Each row is a point on a tangle of strands that fork, close into loops and nearly touch. The rows are in no order.
In the rows, 128 means zero.
Points whose rows are less than 128 apart are linked; no others are. Some points are linked to none.
K_267: [155 121 171 152 135 152 138 152 186 113 106 154  91 148 103 147 134 116
 108 156 120 125 116 141  84 100 125]
K_700: [123 179 173 105  86 137 126 164 128 170  83 116  82 167 146 122 159 131
 147 128 146 128 136 120 124  88 141]
K_90: [156 148 133 121 119 145 147 129  95 149 140 154 122 111 156 144 127 113
 145 126 125  79 154  97 116  83 136]
K_961: [127 147 160 102  75 105  90 142 107 180 107 119 143 160 139 159 184 119
 186  94 129 142 132  75 156 153 135]
K_28: [121 127  86 128 139 114 148 117  82 140 110 177 105 126 119 164 150 107
 134 164 139 136 159 108 165 118 116]
K_958: [103  90  76  71 152  99  96  87 114 133 193  78 198 116 149 140 105 140
 159 137 128 166 121 133 149 131 133]
K_65: [150 164 146 120 140 159 121 113 154 122 152  97 116 142  84  64  60 128
  98 109 149  95  99 130  83 104 146]
K_916: [146 127 121 176 170 157 114 100 182 102 193 122 147  79 116  88  62 117
 105 115  97  91 120 236  97 165 132]
K_84: [132 143 148 137 106 162 152 127  97 159 129 170  96 123 125 129 151  81
 131 118 186  80 140  94 111  91 165]
K_553: [140 103 112  89 136 107  93 112 123 161 143  85 173 114 194 158  84 143
 142 129 100 141 122 118 141 156 127]
K_401: [128  88 125 135 129 118  85 126 154 125 171  82 130 103 137 143 115 138
 117 115 134 117 146  93 103 128 163]
K_281: [100 137 112  88 101 118  93 105  63 156 114 111 142  81 185 120 125 101
 159 111 138 153 148 106 147 127 118]
K_769: [131  86  80 133 174 113 107 121 129  87 156  95 151 108  96 131 113 146
 128 158 105 145 101 140 144 139 102]
K_855: [ 98 126  72  78  89 118 136 126  78 121  86 124 171 172 113  89 116 151
 114 110 189 118 107  75 170 158 143]
K_74: [174 113 161 155 137 139 167 166 138 108  97 146 113 123 128 136 132 149
 108 154 113 113 103 104 117 105 148]
K_502: [155 146 136 154 155 109 127 108 154  97 194 144 103  96 106 153 124 143
 160 133  92 135 161 148 140 104  98]
K_131: [145 124 135 126 142  90 130 114 124 152 177  85 131 110 114 177 118 196
 162 143 108 178 123 153 207  99  84]
K_302: [141 121  87 127 173  94 108  83 143  93 206 126 162  92 102 150 116 152
 157 137  75 149 125 141 167 122  86]
K_653: [165 182 209 145 147 154 142 123 173 126 128 144  92 170  93 130 106 102
 133 142 103 109 149 123  70 104 118]
K_670: [124 127 122 169 168 144 154 121 142 137  70 168 123 193  64 147 162  67
  88 173 178  78 105 118 118 121 122]
K_222: [112 140  49 100 121 100 139 117  76 182 112 126 154 160 106 162 127 179
 171 146 183 136 131 108 206 102 126]
K_882: [120 139  98 138 154 158 135 126 107 152  84 117  79 153  85 135 182  92
 122 155 151 109 140  72  94  95  97]
K_157: [ 84 130 162 188 119 101 156  94 186  72 159  65  94  57 160 146 153 151
 110 137  90 181 163 180 132 162  98]
K_293: [125 159 110 139 109  88 150 158 112 179  95  95 134 194  93 173 105 194
 132 128 160 151 124 108 168 123 168]
K_163: [167 107 168 129 120 148  90 138 174 100 141 153 112 103 155 125 159  94
 142 103  68 135 154 128  85 142 105]
K_964: [150 180 180 123 106 107 144 109 124 124 136 176 107 123 141 139 112  91
 138 109  78 136 126 138  86 159 112]
K_893: [ 84 138 138  95  84 112 117 150  91 212  94 105 182  96 188 190 177 122
 192 135 140 198 141  84 212 142 128]
K_81: [115 153 177 101  99 163 138 136 115 105  92 166  82 133 158 117 148 126
 145 143 128 133 149 152 106  91 134]
K_727: [132 140 147 114 123 126 135 112 108 120 149 151 126  95 181 123 116 109
 140 130  78 151 113 156 134 157 104]
K_717: [122 158 115 106 116 113 154 129 114 123 171  63 137 143 141  88  81 203
 130 118 136 133  94 193 153 138 159]
K_380: [ 95 144 168 108  92 139 132 134  97  99  97 144  76 105 175  91 185 132
 148 140 123 170 131 153 158 112 106]
K_498: [126 129 153 176 142  82 116 117 180 115 144 107  96 106 121 135 108 121
  93 124  97 168 116 137  80 191 120]
K_556: [103 134 148 103 105 160 147 134 108 100  76 195  88 179 111  96 154 102
 120 153 157 125 130 144 105 113 144]
K_472: [148 127 135 112 111 151 135 147  81 156  82 107 156 149 136 111 193 109
 145 115 174  56 130  48 115 140 167]
K_107: [140  98  96 107 115 108 103 172 141 130 116  89 140 158 114 125 133 209
 118 131 130 138 116 104 121 138 168]
K_990: [122 129 104 123 140 136 141 119 121 130 136 146  99 113 139 107  64 115
  84 133 135 121 147 151 105 122 141]
K_110: [131 123 118 130 131 136 105 124 137 133 126 145  90 136 129 166 199  95
 141 133 122 136 159  74  91 106  86]
K_632: [107 145 145 215 142 110 149 114 215  73 164 104 105  70 137 144 130 116
 105 137  90 167 130 184  80 167 103]
K_404: [126  83 116 111 118 117  95 149 128 150 153  95 116 138 117 170 166 173
 136 120 154 146 146 102 129 111 173]
K_22: [164 127 147 144 163 127 139  92 126  54 151  68 165 105 110  80  85 183
 153 122  71 122 142 159 144 167 161]
K_264: [157 124 167 142 128 156 151 158 146  69 108 146 144 103 155  87 114 126
  82 142 101  93  76 131  72 128 160]
K_756: [147 154 130 130 118 130 164 149 113 149 100 110 126 183  99 129  81 172
 120 137 161 110 132 125 142  92 150]
K_237: [134 108 108 113  84 146 140 134  77 180  97 140 119 136 137 130 205  80
 142 128 213  77 121 101 118 100 169]
K_463: [142 136 169 149 135 172 143 157 187  87 125 184 130  86 158  96 121  91
 102 126  77 108  97 176  56 138 133]
K_846: [143  90 170 106 114 104 101 113 137 161 178  77 167 103 186 123 124 145
 157  99  83 140 127 149 152 156 136]
K_457: [150 111 128 140 142 128 167 150 131 142  99 168 111 207  65 141 150 114
 118 170 172  90 106 145 134 103 149]
K_351: [128 120 132 126 146 134 118 136 122  88  94 178 145 130  80 121 161  91
 119 104 125  94 137  88 131 150 137]
K_362: [147 137 155 122 135 108 142 138 123 106 160  41 173 116 155  86  72 221
 164 131  94 143 121 177 154 154 155]
K_255: [142 109 109  91 119 118  89 136 124 150 162 122 171 110 112 147 174  96
 146  99 148 108 122  50 147 149 147]
K_385: [117 124 192 128 106 133 148 133  95 120  81  82 110 105 190 119 106 182
 130 129 118 149 173 121 146 107 144]
K_375: [132 165 178 112  75 117 141 176 111 187 126 114  67 147 135 151 162 140
 146 129 151 155  97 109 162 114 116]
K_933: [104 162 137  85 121 114 107 111  89 171 147  80 136 131 152 130 116 139
 168 102 125 121 179  98 162  95 122]
K_647: [157 165 142 178 168 188 156 161 205  86 133 189 124  98 133 108 101  99
 120 144  74 139 112 192  40 115  90]
K_141: [153 112  75 165 159 140 108 120 181 110 183 150 163  75 131 165 102 110
 127 100  91 124 140 143  68 163 126]
K_563: [123 135 109 121 128 120  81 100 130 152 155 145 107 114 151 193 158 102
 148 122  98 175 175  96 116 130  82]
K_836: [102 102 112  75  91 116 103 134  76 184 127 136 155 102 189 162 155 128
 182 124 149 162 155 105 201 131 132]
K_515: [139 100  78 124 120 107 117  97 111 165 111 171 127 183  93 162 126  65
  96 120 191  69 153 142 120 122 145]
K_691: [110 118  65 123 130 181 127  96 118 142  95 156 141 139 112 115 122  57
  81 117 196  66 132  79 100 112 101]
K_204: [146 127 111 146 152  86 106 122 154 115 131 138 135 108 125 168 141 123
 104 123  76 161 125  86 111 194 113]
K_64: [104 130 127  99 121 111 131 111  85 146 166 105 127 110 157  84  98 159
 149 118 143 128  91 181 173 121 113]
K_307: [101 127  50 134 157 141 122 118 127 140 122 154 111 126  99 129 150  78
  91 135 151 105 107  82 101 125  88]
K_895: [106 134  79 126 138 158 148 112 135  83 119 184 129 160  86  56  89 118
  52 133 181 110  69 147  98 116 122]
K_124: [139 104 142 121 116 147 124 175 107 114  94 145 158 136 124  93 176 116
  98 105 142 100  92  64 123 146 159]
K_980: [ 90 127 145 158 114 110 138  87 141  97 170 106  61  72 186 133 156 133
 122 130 104 187 172 194 125 122  80]
K_757: [160 129 127 156 164 125 110  82 164  96 186 112 152 126  95 110  60 145
 147 125  67 125  98 202  98 193 122]
K_686: [142  94 123 172 147 114 145 112 137 126 174 132 117  65 125 155 128 142
 106 150 113 143 144 161 174  93 118]
K_279: [148 111 109 117 139 146  96 121 155 107 182  94 124 130 110 100 105 137
 106  93 152  97 118 116  76 125 138]
K_656: [125 138 169 115  77  85 131 156 121 151 140 133 118 135 125 137 159 157
 161 101 109 168  99 115 168 160 130]
K_164: [136 148 185 119 145 128 116 132 163  94 104  82 115 178 100  96  92 139
 114 155  85 159 107 155  99 144 129]
K_692: [133 177  97 157 156 160 141 154 204 103 102 213 129 110 135 134  87 103
 118 114 107 117 159 187  38 119  83]
K_821: [ 75 161 134 139 131 150 146 130 128  99  66 208 107 153  96 103 129  67
  88 118 152 114 157 119  94 122 175]
K_828: [146  86 117 128 142 170 109 145 148 128 131 146 119 102 159 138 151  92
 124 115 115 114 132 108  88 120  79]
K_870: [102 121 121  89 110 134 106 118  66 139 155 153 124  99 171 106 128 102
 136 107 130 120 116 164 154 124 121]
K_639: [114 119 121 121  97 141 148 154  99 167 107 103 112 124 136 125 109 155
 109 135 179 107 129  94 170  78 159]
K_732: [134 123 158 113 144 129  99 112 118 107 171  97 141 129 105  87 128 153
 178  97  81 140 150 122 161 144  96]
K_706: [136 114 197 167 146 142 134 135 150  76 129  88 125  82 139  93 123 157
 128 134  84 149 139 147 164 116 102]
K_52: [106 134  88  74  97 134 140 129  80 126  51 152 143 230 101 103 141 132
 114 132 196 111  97 110 147 124 131]
K_121: [104 155 165 150  88 138 176 167 106 225  22 113 107 198 142 147 157 142
 145 142 166 149 113 129 177 109 130]
K_792: [126 122  99 137 126 105 174 124  94 154  58 126 140 229  70 127 152 119
 137 158 186 100 111 120 142 121 162]
K_77: [139 119 185 141 135 121 130 124 114 101  82  76 138  82 197 118 143 164
 131 129  65 165 151 123 147 141 103]
K_342: [119 194 172 116 105 150 174 159 112 162  75 118 100 184 106 117 103 158
 143 148 150 124 127 119 127  48 159]
K_997: [133 109 112 186 158 148  99 131 200 122 185 157 145  72 104 123  79  97
 103 109 109 102 107 167  98 157 126]
K_298: [ 89  98  76 110 106 111 121 130  98  87 135 133 146 117 118  95 130 138
  92 101 198 130  98 118 174 153 142]
K_168: [146 144 105 119 111 131 134 168 107 170 139  73 188 155 159 131 120 231
 187 137  98 148 102 122 195 128 141]
K_814: [155 111 104 131 135 117 146 128 100 158 136 137 173 123 128 147  88 129
  98 130 148  82 111  80 142 151 172]
K_582: [117 132 153 118 119 104 103 137 109 157 112 134 132 145  90 148 165  92
 138 100 152 120 155  76 149 145 136]
K_326: [107 130 163 142 101 104 147 125 123 106 147  80  88 113 180 119 118 179
 128 117 132 166 177 162 132 102 162]
K_936: [124 157 110 137 166 162 135 106 145 108 128 140 125 144  69  89  78  93
  78 126 158  81  98 120  97  87  91]
K_680: [145 114 163 171 160 139 136 116 158  64 117  95 155 100 135  93 103 141
 109 130  83 144 163 168 115 154 132]
K_714: [138 108  90 141 152  94 119 137 161 111 166 188 163  97 113 197 127 125
 139 132  84 138 124 112 122 170 125]
K_631: [155  98  77 126 150 152 122 110 150 127 127 197 114 167 115 143 100  88
  87 135 171  81 123 173 105 116 108]
K_509: [114 128  76 134 117  78 145 138  83 180  81 113 147 196  91 167 149 138
 154 123 175 109 140  98 168 125 173]
K_400: [109 109  80  92 145  91  88 100 119 161 161 136 149 121 126 179 182 123
 160 149 111 164 141  93 146 126  95]
K_118: [ 97  64  88 167 149 115 120 128 147 103 146 140 108  82 112 147 121 123
  93 137 131 141 130 153 149 125 100]
K_132: [ 89 133 133 135 121 197 104 134 138 133  68 201 118 137 109  96 164  29
 108 120 178  94 148 125  78 104 132]
K_15: [137 139 163 134 131 138 131 128 155  68 141 138 116 100 186 108 149 117
 122 130  57 150 113 175  65 170 106]
K_721: [152 103 140 128 140  98 112 103 150 111 214  83 159  93 139 118 105 139
 138 116  85 143 105 191 134 189 143]
K_433: [127 130  98 107 144  84 130 136 102 157 133  94 148 143  94 161 112 170
 174 136 121 156 130  94 210 113 103]
K_935: [ 93 115 127  97 120 154 136 127 139 104  89 155 121 182 115  75 110 118
  67 157 168 121 103 143 101 121 140]

A piece is all that can be reached along the links. How many separate loops has the piece of each point below (a circle has one, a figure eight two, a Y none), and how many tips (points with one link)?
K_81: loops 0, tips 9
K_74: loops 0, tips 8
K_757: loops 0, tips 2
K_686: loops 1, tips 0
K_515: loops 0, tips 2

A fork is a point with three links, a tip a point with one. Leave the first point through the second and follow the links. Name the first fork or tip that comes.
K_958 / K_553: K_980
K_326 / K_385: K_870
K_980 / K_157: K_958

Name the points in between on the shortest way along the links from the first point to the second, in order.
K_632 / K_846: K_498 K_204 K_714 K_141 K_997 K_916 K_757 K_721
K_81 / K_84: K_700 K_375 K_656 K_961 K_582 K_351 K_124 K_472 K_237
K_653 / K_717: K_267 K_74 K_264 K_463 K_15 K_727 K_870 K_64
K_692 / K_77: K_647 K_463 K_15 K_727 K_870 K_64 K_717 K_362 K_22 K_680 K_706
